Each row is a point on a tangle of strands that fork, close into loops and nearly touch. The rows are in no order.
Two points are linked if the straight distance between their rows is under 29.8.
Vev: -8; -14; -26; -32; 11; 5; -27; 12; -6; 0; -2; 0; 13
femom: -3; -19; -11; 14; 14; -8; 29; 30; 8; -10; -7; 6; 17
Niden: -10; -5; -17; -9; 17; 13; -22; 15; 0; -14; -20; 7; 1
kizam: -9; 1; -10; -3; 13; 17; -21; 14; 4; -22; -31; 13; -9
Duzol: 11; 20; 15; 29; -4; 32; 8; 1; -2; -9; 1; -7; -22
ripak: -2; 25; 31; 10; -9; 8; -14; -26; -1; 23; 15; -15; -15
lamop: 5; 5; 21; 16; -17; -12; 15; -20; 1; 19; 15; -5; 0
tez: 3; 15; 9; 5; -1; 27; -15; -2; -8; 9; 9; -10; -12
kekar: 4; -4; -8; 9; 1; -42; 28; -18; 13; -15; -17; 22; 5
Moliv: 0; -19; -10; -36; -3; -23; -16; 3; -9; 5; 10; -8; 17
bap: -1; 1; 7; -13; -7; 11; -6; 0; -11; 26; 27; -15; 5
bon: -5; -17; -21; -18; 8; 7; 0; 24; -6; 2; 6; -2; 17
sima: 1; -4; 6; 7; -8; 2; 4; -4; -4; 9; 10; -5; 6
kabo: 2; -3; -2; 20; -1; -23; 25; -16; 12; -11; -15; 19; 1
Vulud: 4; 30; 19; -2; 0; 43; -22; -2; -7; -3; 0; -10; -34
gisod: -6; -9; -13; 14; 20; -22; 12; 8; 19; -23; -32; 22; 4
fifaf: -1; -14; -10; -23; 1; -16; -19; -3; -4; 0; 0; -3; 13
pek: -3; -16; -14; 6; 11; 1; 13; 22; 3; -8; -4; 3; 15
nolot: -1; 34; 24; -9; -4; 38; -31; -5; -5; 0; -5; -7; -35
mana: 4; -5; 2; 24; -5; -6; 25; 2; 5; -3; 1; 3; 8
zubez: -1; 14; 1; -10; 2; 32; -27; 0; -9; 12; 10; -11; -10
sudof: 1; -18; -5; 6; -3; -29; 31; 9; 6; -6; 1; 5; 18
Mik: 0; 6; 4; 22; -3; 1; 6; -9; 7; -10; -15; 10; -9
Paku: -5; 9; 7; 3; -4; 11; -20; -8; 2; -9; -20; 7; -16
Tatig: -3; 12; 2; -18; 1; 24; -31; -6; -9; 20; 16; -14; -6
Remu: -4; -20; -15; 11; 20; -25; 28; 26; 15; -15; -15; 12; 18
musi: 6; -4; 11; 8; -18; -25; 19; -19; 2; 12; 13; -2; 6
sesib: 10; 12; 12; 24; -4; 29; 12; 5; -6; 3; 14; -10; -9
Muso: -11; -1; -15; -21; 11; 18; -37; 7; -4; -8; -17; 4; -3
Reva: -7; 10; 4; 4; 2; 16; -18; 3; 5; -19; -30; 12; -18
zomo: 12; -2; 3; 5; -14; -50; 37; -27; 5; 1; 6; 14; 6
san: -3; 24; 35; 11; -12; -4; -7; -32; 0; 27; 18; -15; -12
Beg: -5; -15; -18; -3; 14; 9; 4; 26; 0; -6; -2; 1; 15
Suv: 0; -23; -9; -5; -1; -34; 25; 16; 3; -8; 0; 4; 20
kofo: 3; -13; 0; 18; -7; -20; 33; 1; 6; -4; 1; 6; 13
Bib: -3; -16; -16; 10; 21; -30; 17; 14; 17; -20; -25; 18; 12
Bub: 3; -25; -14; -17; -1; -50; 21; 17; 2; -11; -1; 3; 20
fabid: 4; 4; 6; 20; -6; 16; 8; 2; -4; 3; 7; -5; -1
duto: -4; -12; -9; -12; 3; -9; -15; -1; -1; -5; -8; 1; 9
vede: 11; 25; 19; 21; -3; 40; -1; 2; -2; -15; -3; -7; -34
zek: -5; -2; -3; -3; 1; -1; -18; -5; 1; -7; -16; 5; -2
tiru: 0; 20; 21; 6; -7; 19; -16; -13; -5; 16; 10; -12; -16
des: -3; -24; -17; -39; 0; -19; -7; 17; -9; 3; 10; -6; 20
peb: -9; -4; -21; -29; 11; 19; -36; 5; -6; 2; -5; 0; 2
Piz: 3; 18; 32; 18; -17; -10; 10; -31; 2; 28; 22; -11; -7
sada: 8; 20; -6; 0; 7; 51; -7; 14; -10; 2; 16; -15; -17
pili: 0; 6; 5; 19; -6; -10; 12; -19; 9; -6; -13; 14; -7
gofo: 9; -5; 9; 6; -18; -39; 29; -22; 4; 7; 11; 5; 7
kidam: -4; 6; 3; -23; -3; 15; -22; -4; -11; 30; 26; -17; 2
Kan: 12; -5; -6; 1; -6; -54; 30; -26; 8; -11; -6; 21; 6
pibuk: 0; -3; 9; -6; -9; 3; -2; -3; -8; 20; 20; -11; 7
vuk: -6; -19; -23; -30; 6; 1; -11; 17; -6; 3; 6; -3; 18
nilus: 7; 25; 1; -5; 7; 52; -17; 9; -8; -5; 6; -12; -28

A fork is a point with three links, a tip a point with one. Leave the first point through the second and follow the links. Name the first fork or tip that comes.
pek / Beg: vuk
nolot / Vulud: sada
Suv / sudof: mana
kofo / sudof: Bub
sada / nilus: nolot
kekar / kabo: Mik
pibuk / sima: vede

A tip is a point with one link. Name the tips that can be reached along the links from each point below, in the order of the rows.
fifaf: gisod
Tatig: Mik, vede
Vulud: nolot, sada
kofo: mana, Bub

Name the points in between on the shortest way along the links from the first point to the second, in order.
Moliv / pek: des vuk bon Beg
kizam / Vev: Niden Muso peb
Tatig / pibuk: kidam bap
Mik / musi: pili kabo kekar Kan zomo gofo
tiru / musi: ripak san Piz lamop
des / zek: Moliv fifaf duto
